Points, in no order, along strands that fork and pass close to each other.
In the rows, 128 means zero.
Points whose rows are less than 134 apart are linked; no others are. Some points are linked to none.
j_375: [118 121 117 123  95  98 112 149 138 178 150 127 114 186 161 128 127 165
 103 113  79 190 146 141 148 136  80 120 165 186 100 114 133 135 138 163]
j_65: [158 166  91 124 105 143 110  98 128  79  91 112  68  87  95  74 119  99
 159 125 150  62 146  83 144 105 163 110 123 142 130 125 155 158 123  87]
j_473: [150 148 118 157 113  96 128  73 128 126 138 113 126 115 146 110 180 121
 139 175 171 131 135 126 138 104 130 150 136 134 135  90 125 102 149 118]
j_232: [114 174  76 176  89 108  94  93 125 127 118 164 103 163 190  92 157 139
  82 162  99 207 139  89 170 152  97 141 137 152  23 114 121  75 136 158]
j_875: [151 106 187 127 136  90 152 193 131 188 143 115 123 126 123 187 129 133
  97 116 178  81 138 158 127  77 137 182 125 112 155  96 143 115 114 173]
j_265: [112 154 136 123 171 148 187 159 113 123 145 145 156 126 111 182 109 153
 110 101 122 102 111 167  88 134 123 134 153  79 153 115 165 128 146 136]
j_13: [127 167  72 168  92 116 103 106 115 148 134 156 139 177 196  78 147 137
  80 153  79 233 136 136 146 159  97 122 151 136  69 117  98  96 154 129]
j_29: [113 124 163  89 164 132 148 147 134 147 158 117 152 120 130 164 121 113
 199  99 120 131 163 141  94 126  98  85 166 108 150 158 104 145 150 128]
j_202: [104 153 135 159  95 127  91 149 126  74 109 171 102 116 116 129 125 139
  80 152 129 121 149  98 193 127 103 144  80 131  38 113 111  80 107 171]
j_16: [112 143  92 123 102 130  90 114 108  90  88 107  69 147 117  96 146 162
 132 139  78 160  99 146 132 180 111 134 123 158  59 128 156 116 128 132]
j_311: [127 127 105 144 132 127 154 102 132 155 155 142 207 128 202 104 152 107
 162 147 107 207 108 184 127 136 118  85 157 115 168 116  87 123 177 133]
j_560: [ 91 132 151 104 184 149 146 145 105 105 146  98 108 105  95 158 103 118
 187  90 138  97 132 145 108 129 112 115 150 102 174 159 126 162 147 131]
j_964: [120 155 121 116 134 107 162 136 123 188 142 141 155 169 125 143 133 172
 115 110 134 152 146 113 133 123  78 148 140 118 153 111 170 146 107 134]
j_754: [108 148 122 122 138 129 107 148 119  72 114 152  95 139  91 150  92 134
 128 103  91 152 110 155 127 172  93  96 149 121  67 143 116 122 133 127]
j_276: [161 117 151 159 144 136  89 142 159  97 111  96 105 103 109 107 100 128
 132 124 134 157 109 197 132 135 162 143 141 141 127 118 102 105 182 118]
j_711: [153 175 104 164 136 122 112  95 143 133 138 161 136 104 132 108 111 129
 103 139 131 140 176  90 174 119 111 134 128 105 118 102 113 102 149 114]
j_3: [175 113 154 169 110 147  86 120 168 105 121  93 155  99 178  80 145  81
 121 165 158 139  95 162 124 124 189 147 137 135 169 107  91 102 160  85]
j_632: [136 143 110 143  97 105  97 139 129 175 142 154 105 176 149 104 117 161
  68 129  53 210 150 110 178 161  65 149 156 162  70 131 106 120 111 168]
j_354: [154 145 117 157 122  88 136 124 157 189 141 168 168 192 166 112 140 141
  69 151 137 170 176 144 147 130 129 144 141  99 116 102 120  91 107 137]
j_475: [132  88 150 106 121 171 164 162  96 116 118 102  87 144  90 133 138  95
 119 121 176  22 127 115  99  95 149 154  95 157 148 140 165 172  96 124]
j_119: [ 98  70  96 110 132 157 175 170  61  97 120  96  90 137  92 138 152 150
 120 125 133  65  58 165  78 118 103 137  80 158 117 138 167 164 140 151]
j_862: [133 136 114 143 132 126 132  88 124 101 148 105 112  76 111 138 155 111
 146 153 151 130  89 128 120 105 123 127 140 146 148 107 116 128 164  98]
j_999: [167 118 144 177 173 112 157 145 173 198 167 146 196 154 186 123 112 118
 121 146 132 198 141 202 130 148 181 136 156  86 157  70 102 110 163 149]
j_770: [106 129 120 148 123 127 106 147  94  66 114 131  70 124  80 125 139 190
  98 128 108 112  94 134 148 173  66 156 109 129  66 130 152 109 128 193]
j_881: [141 164 124 173 114  84  95  83 144 137 131 131 106 167 181  61 153 115
  88 162 157 149 186  95 200 105 145 154 114 155 109  91  98 113 126 124]
j_456: [122  87 138  97 100 169 141 101 110 130 112  89 150 126 137 127 160  83
 185 144 140 121 100 121  98 102 134 113 108 169 162 138 114 149 150 106]
j_105: [148  64 171 101 115 167 189 134 103 198 157 101 141  99 135 135 182  93
 134 132 153  92 123 175  97  99 169 152 114 167 207 107 135 133 144 140]
j_722: [159  82 183 107 175 152 177 111 156 179 155 103 179  91 165 141 151  88
 166 131 116 158 117 168 105 110 187 140 125 109 182 115  95 143 162 114]
j_446: [115  89 169 120 160 139 174 182 112 139 116  92 107 144 108 155 111 160
 115 113 137 128 100 218  95 111 139 170 124 149 144 127 152 140 150 157]
j_94: [ 89 159  80 118 110 120  99 128  97  63 108 165 106 135  83 139 119 156
 132 133 119 103 106  51 144 163  92 115  94 108  37 136 155 111  82 152]
j_440: [148 146 138 119 143 145 140 112 130 138 127 125 167 120 122 104 115 102
 157 118 133 140 156 160 118 137 142 125 151  73 189 137 103 119 149 100]
j_544: [118 112 149 113 147 144  96 164 144  96 128 112  93 139  95 144  85 120
 152 103 114 139 136 139 118 148 128 103 148 152 107 145  99 139 139 111]
j_156: [122 111 130 130  48  97  84 153 143 155 122 170 106 142 116 130 120 157
  62 134 128 141 165  70 165 117  93 152 112 178  65 138 129 111  84 168]
j_359: [134 161  82 146  96 111 108  84 140 119 114 189 160 130 133 134  97 128
 123 141 115 172 164  41 148 127  88  92 109 131  70 158 112 123 112 113]
j_478: [139 106 148 104 143 188 172 116 100 106 106  96  80 116  89 113 141  52
 177 108 165  57 131 104 102  97 170 132 108 141 175 157 146 170 106  96]
j_422: [164 164 137 159 158  81 163 158 149 227 159 150 180 195 170 121 107 140
  77 136 131 174 180 167 140 108 113 159 148  79 155  93 130 109 122 163]
j_946: [ 79 112  98 111 124 127 109 124 104  47 117 138 109 146  92 162 113 146
 139 124 115  82  77  76 106 157  96  92 110 120  59 163 131 139  92 140]
j_608: [142 146 117 171 116 117 109 143 120 125 115 139 140 123 155 125 141 165
 104 136 105 190 122 168 125 166 103 142 118  95  63 106 109  68 174 146]
j_15: [113 126  81 140 124 128  96  90 116  57  90 122  66 108  96 101 150 135
 129 136 151  69  93 128 127 152 178 118 100 122 105 135 131  98 118 120]
j_172: [129 160 121 181 107 108  62  78 162  96 124 161 148 146 159 115 115 102
 119 149 133 180 136 109 171 154 109  94 148 118 103 120  82  74 134 139]
j_195: [ 99 136 115 108 155 146 137  82 132 103 117 117 119  98 103 139 123  85
 199 113 118 120  97  77  98 125 123  84 147 117 177 170 131 176 113  82]
j_922: [138 108 157 129 105 105 124 173 170 182 132 156 134 182 146 138 108 161
  49 105 123 149 154 119 132 110 106 157 136 140 109 137 144 115  99 139]
j_700: [133 121 165 129 148 151 142 143 151 112 155 139 104 100  97 151 118 104
 102 116 158  48 159 102 119 109 160 151 137 109 150 139 127 141 101 111]
j_515: [128 134  69 144  88 120  76  74 126  96  94 129  98  77 129 117 129  76
 160 156 128 111 108  91 138 113 137  77 102 153 105 131  98 127 134  80]
j_103: [ 96 107  82 148  58  97  73  75  99 115 124 121  91 127 138 100 157 134
 157 173 119 149 125 138 120 177  99  99 117 186 110 134 110 126 141 134]
j_513: [132 193  94 130 145 131  95  98 135 114 103  98 107 139 112  70  94 139
 151 116 124 169 127  98 165 125 117 138 143 118 137 128 136 134 140  97]
j_730: [117 133 178 103 210 138 182 158 132 167 158  98 202  92 176 157  96 107
 168 123  94 197 107 216 118 133 172 122 152 113 193 104 110 156 190 133]
j_801: [130 128 108 115  83 102 164 117 160 187 134 177 170 185 166 154 123 130
  99 128 104 168 157  91 103 109  99 106 149 141 114 157 141 147  97 115]
j_429: [126 162 123 179 152 137 117 110 130  97 117 167 143  94 112 149  95 127
  83 129 144 135 139 126 148 133 121 137 118  93 123 107 112 100 165 119]
j_697: [158 140 147 138 104 165 100  99 120 102 104  87 142  85 156  72 155  67
 140 141 161  90  91 138 132 128 185 137 123 116 202 111 108 115 137  86]
j_518: [162 137 121 178 113  93  77  58 169 104 109 131 111 135 180  56 147  86
 106 153 164 122 174  99 193 122 176 123 114 153 148 125  84 101 123 103]
j_481: [117 170 106 133 111  99 128 131 123 157 127 182 121 161 101 130 129 168
  85 115 151 104 160  69 151 140  95 132 127 117 108 108 208 119  59 149]
j_379: [134  67 181  73 137 158 175 130 132 176 149 117 150 104 152 170 164  90
 155  97 114 101 147  98  84 113 168 118 126 109 156 144 115 139 108 118]
j_951: [157 105 148 134  94 151 155 125 105 164 151 119 112 101 125 116 160  89
 106 132 164  58 156 138 126 107 156 147 104 181 178  95 129 136 144 130]
j_567: [115 136 144 117 121 146 116 111 142  71 124 157 107 122 100 131 133  95
 119 132 165  41 153  62 141 138 168 113 125 106 135 150 132 138  57 107]
j_168: [129 132 113 107 118 162 128 108 145 119 111  92 110 130 127  91 115 121
 135 128 111 104 137 126 119 126 145 121 145 138 168 150 170 172 139  78]
j_621: [115 145  97 176  55 106  69  80 147  97 116 154 115 134 173  97 151 119
 107 172 120 174 149  93 164 160 118 118 121 164  50 132 100  74 131 147]
j_880: [154 124 131 137 104 141 153 126 126 145 147 151 119  81 115 127 142 101
  95 116 167  55 186  83 146  91 154 149 101 150 155 119 129 147 121 118]
j_506: [127 153  94 109 137 150  96 131 120  56 114 107  67 107  75  96  87 102
 172 103 138  56 100  86 130 119 151 103 148 111 136 160 156 169 103  93]
j_799: [115 108 113 126  61  99 123 118 132 184 136 125 103 194 165 118 141 151
 119 143 103 141 161 113 142 123  86 118 143 196 126 129 166 160 113 153]
j_296: [155 107 150 128 116 139 120 156 138 164 165  96 134 147 142 105 125 137
 131 127 140 166 151 160 145  87 139 158 149 183 129 100  95 127 182 132]
j_855: [148  79 160 151 130 156 137 158 130 112 118  98 102 107 104 130 118 128
 124 125 140 118 125 199 101 129 150 154 112 168 134 111 128 113 178 147]
j_738: [151 154 152 126 152  95 179 164 131 246 162 119 176 184 183 124 102 133
  91 138 122 158 176 176 135  81 137 174 152 102 209 106 137 159 129 165]
j_833: [124 132 122 136 106  95 151 134 118 226 164 146 179 181 174 127 154 144
  93 125 148 170 132 122 133  92  92 146 135 126 186 106 139 133 120 151]
j_605: [173 132 179 148 147 152 119 148 124 103 126 105 135  93 126 102 105 107
 110 128 162  82 128 172 122 131 207 173 118  80 175 104 110 113 138 106]
j_228: [107  98 158  98 164 131 188 163 107 118 122 116 141 127 108 153 133 186
 155 109 124 151  99 191  97 125 103 135 127 137 136 153 161 140 156 159]
j_120: [ 88 137  85  96 117 119 100 110 109  50 105 148  92 142  76 137 107 108
 172 128 138  51 108  64 118 148 160  87 118 107  79 167 121 144  67 129]
j_950: [137 126 161 106 148 105 152 128 168 168 158 114 151 156 163 141 136  96
 172 140 122 140 191 135 122 103 117 113 171 104 156 132 112 143 121 136]
j_566: [125 131 140 110 117 124 112 139 117 119 117 105  94 148 110 136 129 159
 140 103 126 104 146 126 141 129 102 144 116 128  89 107 153 112 130 150]
j_923: [145 140 135 171 119 105 116 132 146 157 116 148 143 154 167 112 144 167
  73 135 132 160 156 157 153 151 125 178 121 103  86  82 141  60 142 164]
j_830: [113 156  92 147 150 132  58 116 149  68  90 141  90  93  97 117  81  92
 137  86 126 110  87 134 142 150 148  89 145  96 140 147 100  96 119  99]
j_86: [107 119 103 144 131 125 151  77  98 110 144 145 138  90  84 150 158 153
 144 131 144 127  79 111 110 137  81 119 113 132 145 128 134 138 147 120]
j_727: [149 103 151 123 112  92 151 204 150 199 159 172 192 136 137 179 136 150
  89 112 126 164 132 162  95 120  88 134 133  98 140 128 116 108 110 151]
j_183: [140 159 103 137 123 124  87  83 158  94 103 137 117  75 123 123 122  48
 158 120 133 106  91 123 133 124 170  78 143  89 173 139  98 111  99  76]
j_363: [139  94 199 135 168 126 150 161 181 178 171 149 172 132 148 183 113 119
 100 105 134 106 178 131 115 128 135 134 140  80 160 125 115 127 107 134]
j_33: [130 135 176 126 176 118 124 185 124 121 136 120 104 154  71 151  92 188
  98  97 125 133 138 148 127 138 117 199 129  85  95 151 131  98 114 166]
j_568: [106  93 124 122 109 122 122  85 120 117 119 152 166 108 146 163 155 103
 148 129 111 136 103 124  92 165 127  76  98 126 133 140  79 147 137  94]
j_410: [114 127 143 140  98  99 101 188 101 163 127 163  92 146 117 152 126 185
  51  86  84 169 115 122 158 153  36 155 105 172  68 132 136  99 112 192]
j_645: [153  92 138 130  88 131  96 140 149 135 131 110 129 150 142 101 126 135
 107 137 132 165 161 113 138 107 132 149 108 159  96 128  86 127 144 106]
j_809: [117 104 114  92 151 164 117  99 141 102 120  64 113  67 122 116 132 104
 185 136 106  84  47 148 113 108 159  94 150 151 186 154 159 150 149  95]
j_349: [114 166 104 136 156 141 146  89 128  92 109 150 139 126 109 126 130 138
 109 123 138  91 113 112 122 157 137 123 127  70 145 121 172 113 108 104]
j_131: [ 98 143 101 122  82 130 137 125  98 151 113 121 152 174 149 107 164 138
 129 147 136 174 115 140 107 125 102 142 116 147 137 102 135 139 134 113]
j_187: [116 114 135 109 156 133 174 126 123 127 132 109 159  90 136 136 132 157
 158 120 112 156 102 188 109 124 129 119 140 127 156 138 133 135 189 131]
j_843: [116 158 117 119 163 105 145 138  92 125 134 136 125 133 122 153 138 196
 140 105  93 181 113 169 128 164  68 104 155 138  84 120 134 111 155 166]
j_867: [150 132  98 108 124 171 131  82  97  94  93 102  84  85 100  92 155  59
 184 112 165  59  97  87 125  99 179 112 105 142 170 143 144 154 112  86]
j_926: [108 110 125 106  97 108 131 109 122 114 109 127 121 159 132 170 137 110
 162 134 108 114 149  79 119 116  99  93 102 149  72 132 107 159 106 113]
j_253: [162 111 149 147  99 136  90 118 173 110 131 124 170 115 155 116 135 113
 130 149 149 150 101 136 121 144 183 121 156 114 122 123  92  96 125  83]
j_366: [112 127 121  97 134 100 143 129 101 125 125 137 152 143 149 136 141 195
 167 111  77 210 110 153 124 166  54  72 150 175  99 154 131 141 149 150]
j_778: [133 158 114 132  93 123  89 125 146  85  90 144  79 145 119  92 140 149
  90 139 129 119 149 133 150 177 173 134 150 129  70 125 143  74  99 130]
j_330: [120 134 137 114 179 123 163 151 103  82 121 125 132 129 101 155 122 198
 151 108 102 156  84 180 101 170  92 120 152  96  99 162 153  97 141 163]
j_626: [121  67 183  76 135 162 221 148 120 218 155 114 160  94 171 165 182  85
 152 120 113 125 110 170 100 102 149 134 116 145 197 119 135 155 138 153]
j_83: [129 105 148 111  81 163 100 165 126 102 113 109 103 146 115 119 114 100
 118 128 149  60 163 100 142  97 151 144  98 172  95 122 121 123 112 124]
j_394: [122 140  94 140  81 109 105  62 139 124 125 143 150 154 163 121 146  97
 155 148 131 168 131 112 138 135 122  80 154 147 127 122 101 112 135 121]
j_892: [ 93  84 172  56 147 159 203 165 106 188 151 106 147 105 144 184 167 102
 167  99 113 108 111 132  83  99 125 111 123 134 160 144 151 174 112 130]
j_656: [114 143 137 103 190 136 143 161 111  93 131  99  78 149  60 125  89 193
 115 101 112 120 121 127 119 142 112 179 140  97 106 167 167 147 125 147]
j_942: [135 105 127 113 185 137 176  85 137 146 134  91 161  70 176 134 140 113
 184 137  87 180 103 180 118  89 144  96 140 156 176 137 112 164 206 111]
j_85: [120 141  96  99 105 105 120  97  93 115 114 134 164 146 134 131 131 171
 183 115  87 201 102  84 112 149  67  70 128 169  97 168 126 158 128 122]
j_251: [149 126 155 128 163 107 148 165 145 157 165 154 182 138 117 171 117 175
 103 125 132 152 121 142 106 141  95 136 156  91 110 124 131  89 120 137]
j_96: [109 117  93 104 103 143 134 145 112  84 139 121  80 153  65 129 123 147
 172 118 147  84  98  69 102 121 126 120 129 163  85 151 186 189  87 122]
j_310: [165 131 186 170 123  93 139 172 145 183 141 128 113 132 155 159 118 133
  59 138 163 102 162 164 152  89 143 192 121 125 143  66 135 116 132 173]
j_266: [144 134 155 136 197 124 151 148 156 168 173 128 182 126 155 155  91 130
 147 124 122 192 134 194 119 142 164 120 164 118 153  93  92 136 181 133]
j_149: [114 164 124 149 175 137 147 137 127 103 132 164 134 121  86 160  98 150
  81 108 142 103 133 141 126 136 126 153 131  73 110 115 143 115 122 123]
j_937: [ 93 148 133  84 190 141 171 138 129 126 133 109 150 143 117 157 109 159
 169 113 115 144 134  90  96 124  98 120 159  97 144 170 189 178 115  99]
j_657: [119  89 119 118 135 156 152 111 105  79 129 124 102  87  90 157 164  98
 163 127 140  55  89 140  84 128 148 108 119 117 149 128 119 135 134 130]
j_791: [170 173 173 182 140 106 130 137 133 141 143 139 136 127 146 128 114 135
  54 145 170 100 173 148 156 121 162 201 124 116 160  70 112 104 139 141]
j_143: [134  97 164 120 172 100 180 203 141 211 185 155 217 143 170 179 122 149
 106 113  95 182 140 170  82 123  83 110 145 105 161 144 105 152 123 137]
j_773: [124 129 143 113 163 164 103 145 139  75  98  85 103 116  93 127  83 115
 169 101 118 150  87 186 115 126 149 110 161 127 132 148 123 115 158 111]
j_562: [ 80  89 121  83 164 172 174 151  67  87 126  73 115 123  98 134 147 144
 172 131 124  98  45 190  89 118 122 124 105 142 155 136 151 159 165 144]
j_988: [146 114 130 136  63 138  71 136 147 100  94 113 101 149 136  88 122 113
  95 154 133 111 155  96 156 116 152 141  96 191  74 125 111 115 118  97]
j_141: [140 121 132 125 137 172 141 116  95 117 141  73  99  94  96 110 118 109
 138 121 163  56 122 128 137  97 157 157 118 177 183 102 156 151 160 131]
j_851: [129 155  61 143  92 105  91  70 111 110 102 149 147 117 129 116 107 132
 179 120 106 183 117  53 130 129  71  79 109 144  85 155 110 149 141 104]
j_502: [ 96 131 120  85 177 139 185  90 127 141 130 124 150 108 134 151 133 124
 197 112 108 137 126  89  96 130 119  89 138 119 162 166 158 188 117  89]
j_328: [194 151 184 183 154 122 106 127 158 118 139 127 150  99 133 107  90 119
  91 152 161 127 151 179 146 139 191 182 146 105 162  88 108 106 154 130]
j_894: [102 147 125 120 107 127 152 117 134 138 120 150 139 167 125 154 142 146
 120 114 152  95 135 105 121 141 112 135 134 106 150 117 186 135  84 132]
j_26: [130 142 123 175  97 106  50  81 151  76  95 138  93  85 154  72 129  89
 114 192 157 103 165  87 208 112 164 122  74 165 106 132  84  87 113 112]
j_255: [118  99 111 121 130  91 151 108 103 153 147 151 170 121 146 160 158 152
 138 139  92 158 127 134  94 145  72  82 114 135 140 136  91 163 138 113]
j_859: [150  93 148 113  91 121 137 191 122 210 147 121 148 134 148 139 114 121
  94 109 123 109 172 131 117  94 103 149 112 120 157 119 118 152 125 130]
j_780: [183 100 124 142  95 151 124 111 164 147 148 133 150 126 164  88 141  48
 118 151 132 146 159 137 126 102 176 121 145 142 161 118  67 156 146  83]
j_573: [148 101 153 130 115 175  94 143 123  83 113  97 100 104 119  99 129  77
 119 128 178  52 127 121 149 104 204 140  90 157 119 107  93 105 136  98]
j_644: [145  83 182 133 173 138 161 108 167 187 176 138 192 118 170 160 131 112
 116 117 117 146 147 125 120 124 158 133 136  93 180 115 101 134 134 124]
j_281: [135 186  85 171 115 106 110 101 117 144 137 184 123 125 114  94 126 156
  82 146 145 145 191  75 183 120  92 155  93 132  99 104 142 113 119 150]
j_352: [110 182  92 137 164 141  75 128 119  86 103 135 121 103  93 126  81 134
 144  89  90 164  75 155 130 176 102  84 151  93 123 138 110 105 147 107]
j_395: [ 75 169  96 141 119 131  73 133 115  32  84 169  88 112  84 119 115 145
 111 158 109 122 110  69 193 147 108 138  80 110  19 141 121  89  87 162]
j_598: [ 91 132 117  91 162 142 145 132 125 104 147 107  96 133  71 132 121 153
 164 110 145 114 122  72 104 115 119 130 150 128 117 165 180 181 102 112]
j_499: [157  94 177 124 141 184 161 148 106 124 126 103 140  88 125 118 154  82
 141 128 162  83 109 176 100 134 207 166 108  95 200 112 110 129 138 116]
j_898: [190  77 176 149  94 114 137 181 148 207 161  97 152 157 168 115 133 117
 113 135 161 155 154 177 130  81 145 168 135 164 153  98 103 124 145 155]
j_928: [135 126 102 143  60 105 115 101 133 134 124 177 134 136 143 134 164 126
  92 160 152 103 162  87 124 134 147 129 104 141  96 123 129 112  82 122]
j_818: [135 140 118 119 140 113 143 107 142 162 158 120 168 170 169 118 120 114
 177 134 101 191 171 131 140 103  87  91 170 131 148 135 102 166 156 131]
j_764: [164 102 144 155 120 130 157 136 155 181 150 137 176 142 211 124 147 106
 113 146 137 161 143 177 125 125 182 152 130 103 149  59 110 108 151 124]
j_963: [116 168 120 111 162 120 120 195 112  88 128 158  84 155  65 122 109 167
  64 123 138  61 154  94 155 135 138 170 122  75  74 138 148 100  53 156]
j_117: [107 107  94 125  70 112 110  92 114 134 121 108  98 158 131 108 149 136
 163 165 108 121 139 108 127 160  85 104 128 183 120 124 165 169 110 135]
j_986: [102 129 133  98 142 118 112 202 126 134 151 146 103 154  82 164 117 151
 103 100 146  73 149  95 128 122 139 148 114  80  91 144 115 116  71 130]
j_150: [121 116 155 143 138 117 119 184  92 103 129 133  87 125  88 155 123 203
  77 100  83 136 109 160 141 159  53 167 103 134  63 136 119 103 139 200]
j_286: [132 149 138 124 118  75 132 161 153 197 114 187 120 169 122 144 129 158
  33 105 162 115 159  83 147 111 121 160 125 116 130 132 170 106  54 136]
j_961: [111 152  85 146 106 115  57  93 132  61  86 137  64 103  94  89 123 140
 126 134 125 126  99 108 153 162 162 115 118 129  69 142 126  78 112 114]
j_174: [126 133 118 117 137 167 150 139  82 119 123  65 121 103 106 103 127 153
 131 128 143  75  91 171 121 105 165 179 126 129 167  98 162 138 176 141]
j_857: [107 157 125 137 115 115  96 115 141  61 116 182 106 111 107 115 134 115
  94 154 169  42 160  53 190 127 167 122 104 129  99 119 146 116  67 124]
j_237: [161 157 142 141 127 119 134 117 150 148 141 109 180 142 178 111 152 120
 122 162 158 150 133 148 141 118 137 164 150  85 151  81 107  90 145 128]
j_854: [109 111  89 132  98 130 109  55 131  90  95 136  98 118  98 118 119 127
 175 118 140 105 113  78 117 153 149  91 132 159 130 169 167 157 104 107]
j_433: [156 104 161 110 150 190 133 113 118 127 118  55 138  74 136  94 152  47
 186 127 153 104  73 164 121 108 200 138 116 128 205 116 101 121 163  97]
j_297: [126 135 109 121 122 119 117 111 148 122 132 142 184 141 174 131 142 118
 173 136 107 180 103 157 125 159 120  70 165 112 131 115  98 102 148 122]
j_876: [125  95 169 118 158 116 132 216 129 126 135 120 119 157  95 154 113 156
  90 107 152  85 126 146 107 118 152 173 104  69 105 125 115 111 101 142]
j_67: [106 153 135  97 139 108 147 182 119 182 125 146 129 183 110 153 114 179
 104  92 107 153 130 128 114 132  61 147 154 111 122 143 193 130  80 163]
j_262: [117  86  88 116 130 135 110  85 128  75  88 102  83  98  90 122 116 125
 175 123 104  89  83  94  99 131 132  79  94 152 114 183 144 160 126 110]
j_290: [ 99  85 113  77 120 138 164  88  76 130 112 135 152 102 140 167 161 119
 192 121  99 101  86 102  78 152 117  60  92 136 132 157 117 163 118 119]
j_347: [102 104 103 119  98 142 133 124 110  73 114 138 100 135 109 137 157 136
 137 133 148  57  96 131 107 152 157 121 118 109 106 126 146 118 108 142]
j_739: [136 172 131 183  98  94 113 121 127 155 121 169  98 154 145  87 143 134
  68 144 166 131 214  96 205 105 114 175  83 140 115  98 122 111 118 164]
j_409: [115  83 111 103 118 178 149 146  73 101 113  74  92 135  84 124 141 109
 156 133 141  55 112 121 100 106 109 130  91 166 130 137 172 167 119 123]
j_171: [120 127 134  94 170 100 167 149 102 178 179 147 213 127 153 170 136 164
 129 112  84 176 138 129  93 132  63  81 142 109 157 142 105 162 137 117]
j_274: [161 118 153 161 143 144  84 143 159  78 107 104  94  88 116 114 107  78
 125 140 161 102 133 149 159 105 183 143 110 134 113 109  84 102 158 106]
j_589: [111 122  86 118 122 130 102 102  99  92  91  88  79 109  97 100 141 158
 178 140 103 155  82 157 111 149 104 104 124 175  95 155 145 128 155 121]
j_283: [150  84 201 135 132 106 163 178 141 206 147 108 149 148 139 165 120 126
 113 115 161 144 144 196 115  93 136 172 137 146 183 111 122 134 144 171]
j_689: [ 97 127 138  95 173 186 163 146  79 107 125  56 135  90 123 128 111 136
 175 124 140  90  75 188 111 104 156 153 124 117 193 125 158 149 198 152]
j_345: [ 83 156 146  84 186 140 173 182 129 137 144 136 146 175  97 162 113 182
 127  99 118 151 123 139  91 145  81 128 179 105 129 174 191 133  99 140]
j_205: [ 99 154 122 137  91 113  51 103 133  67 104 157 104  98 115  93 123 118
 115 184 151  92 154  58 204 126 152 115  81 145  85 127 110 105  77 130]
j_886: [102 113  64 112  92 132 115 122  94  64 111 119  71 133  67 127 120 109
 169 153 141  43  90  56 101 134 164 111  90 158  70 151 156 169  71 112]
j_158: [109 131 110  83 193 135 176  85 137 147 125  99 161  93 175 137 130 107
 200 119  79 174 121 134 126 114 117  76 145 130 181 157 138 189 168  98]
j_436: [141  93 182  93 203 162 195 147 157 189 174 103 202  71 176 137 133  73
 177 152  94 189 101 204 108 130 215 133 135 107 213 111 101 161 168 130]
j_49: [123 115 150 134  91  98  98 203 142 167 127 172 122 143 100 162 115 161
  42  97 119 139 130 101 151 114  91 163 107 141  63 141 137  88  96 170]
j_633: [124 190  74 152 124 123 101  69 135  95 104 134 111 119 110  84 111 132
 143 139 124 143 127  40 158 133 117 113 116 119 118 122 175 152 108  96]
j_748: [137 188  83 140 105 133  85 104 119 134 122 128 134 167 135  73 111 152
 114 138  88 201 139 108 152 152  88 149 145 123  97 120 126 123 140 119]
j_179: [135 114 141 107 125 123 190 132 130 242 170 131 178 151 183 131 153 112
 107 121 125 148 157 143 124  91 131 135 136 118 220 101 128 161 133 145]
j_990: [105 133 167 116 171 127 187 194 113 195 153 138 151 125 133 209 117 139
  88  82 133 101 123 143  82 101 111 144 138  85 174 120 167 152 110 138]
j_911: [122 176 125 115 139 125  93 133 147  70  95 163  86 148  93 110 116 148
  90 132 122  81 161  99 164 161 150 130 137  89  57 140 150  85  62 140]
j_785: [161 142 120 148 139 120 141 106 146 148 162 113 163 153 176 102 119  87
 159 156 117 191 156 179 147 105 119 111 182 124 174 112  70 151 179 138]
j_913: [126 135  99 151 105 107  86 111 137  95  80 114 102 112 148 100 135 145
 141 143  89 179 102 176 122 174 125 113 129 122  72 128 115  71 159 119]
j_62: [120  82 122 113 150 151 133  92 126  73 110 124 111  66 116 169 137  62
 171 110 111  77  65 140  79 140 162  72 123 101 166 177 106 141 118  98]
j_872: [169 109 191 146 171 102 133 180 180 175 165 144 176 148 134 159  99 161
  85 125 143 131 146 155 124 148 139 165 154  78 142 115 140  83 115 150]
j_180: [116 105 104 128 113 138  93  86 137 101 109 125 133  82 139 140 128  70
 167 125 101 127  64 143 100 137 159  61 131 118 161 145  86 126 132  72]
j_858: [115 164  98 118 142 122 124  92 141 112 143 127 126 120 101 140 103 142
 163 120 128 113 136  35 126 131  89 104 146 122 123 141 186 169 102 106]
j_725: [149 127 118 155  48 119  80 138 133 152 128 152 101 164 142  81 132 144
  78 146 100 181 171  97 169 148  91 164 124 184  69 143 104 104 116 168]
j_572: [146 119 103 134 138 133  95  94 131  92  86  66  65  93 100  96 115 131
 170 138 130 118 104 135 129 101 122 115 111 160 122 159 138 136 162 100]
j_361: [125 142  89 141 115 112 142 107 145 152 131 193 187 169 156 165 110 150
  90 120  92 187 145  78 120 142  65  91 123 140  78 157 116 124 119 124]

A fork is a point with three links. Follow the links from the first point to the second and name the forks in between, in order.
j_86 / j_754 -> j_568 j_180
j_589 / j_158 -> j_964 j_937 j_502
j_253 / j_544 -> j_276
j_366 / j_141 -> j_228 j_502 j_937 j_964 j_894 j_149 j_951
j_513 / j_608 -> j_598 j_937 j_964
j_16 / j_96 -> j_964 j_937 j_598

Follow the links from the first point to the second, and from the first to the third. Name the last point that the two ways share.
j_228 / j_854 / j_562 -> j_964
j_961 / j_179 / j_843 -> j_228
j_359 / j_727 / j_179 -> j_228
j_739 / j_560 / j_274 -> j_937
j_286 / j_513 / j_205 -> j_894
j_986 / j_228 / j_875 -> j_276

A fork is a point with three links, a tip a point with one. Leave the first point through the second and follow the links. Name the first fork or tip that comes.
j_858 / j_633 -> j_560
j_328 / j_791 -> j_276
j_394 / j_172 -> j_598
j_700 / j_567 -> j_149
j_83 / j_988 -> j_253
j_964 / j_833 -> j_854
j_876 / j_986 -> j_180
j_657 / j_347 -> j_656
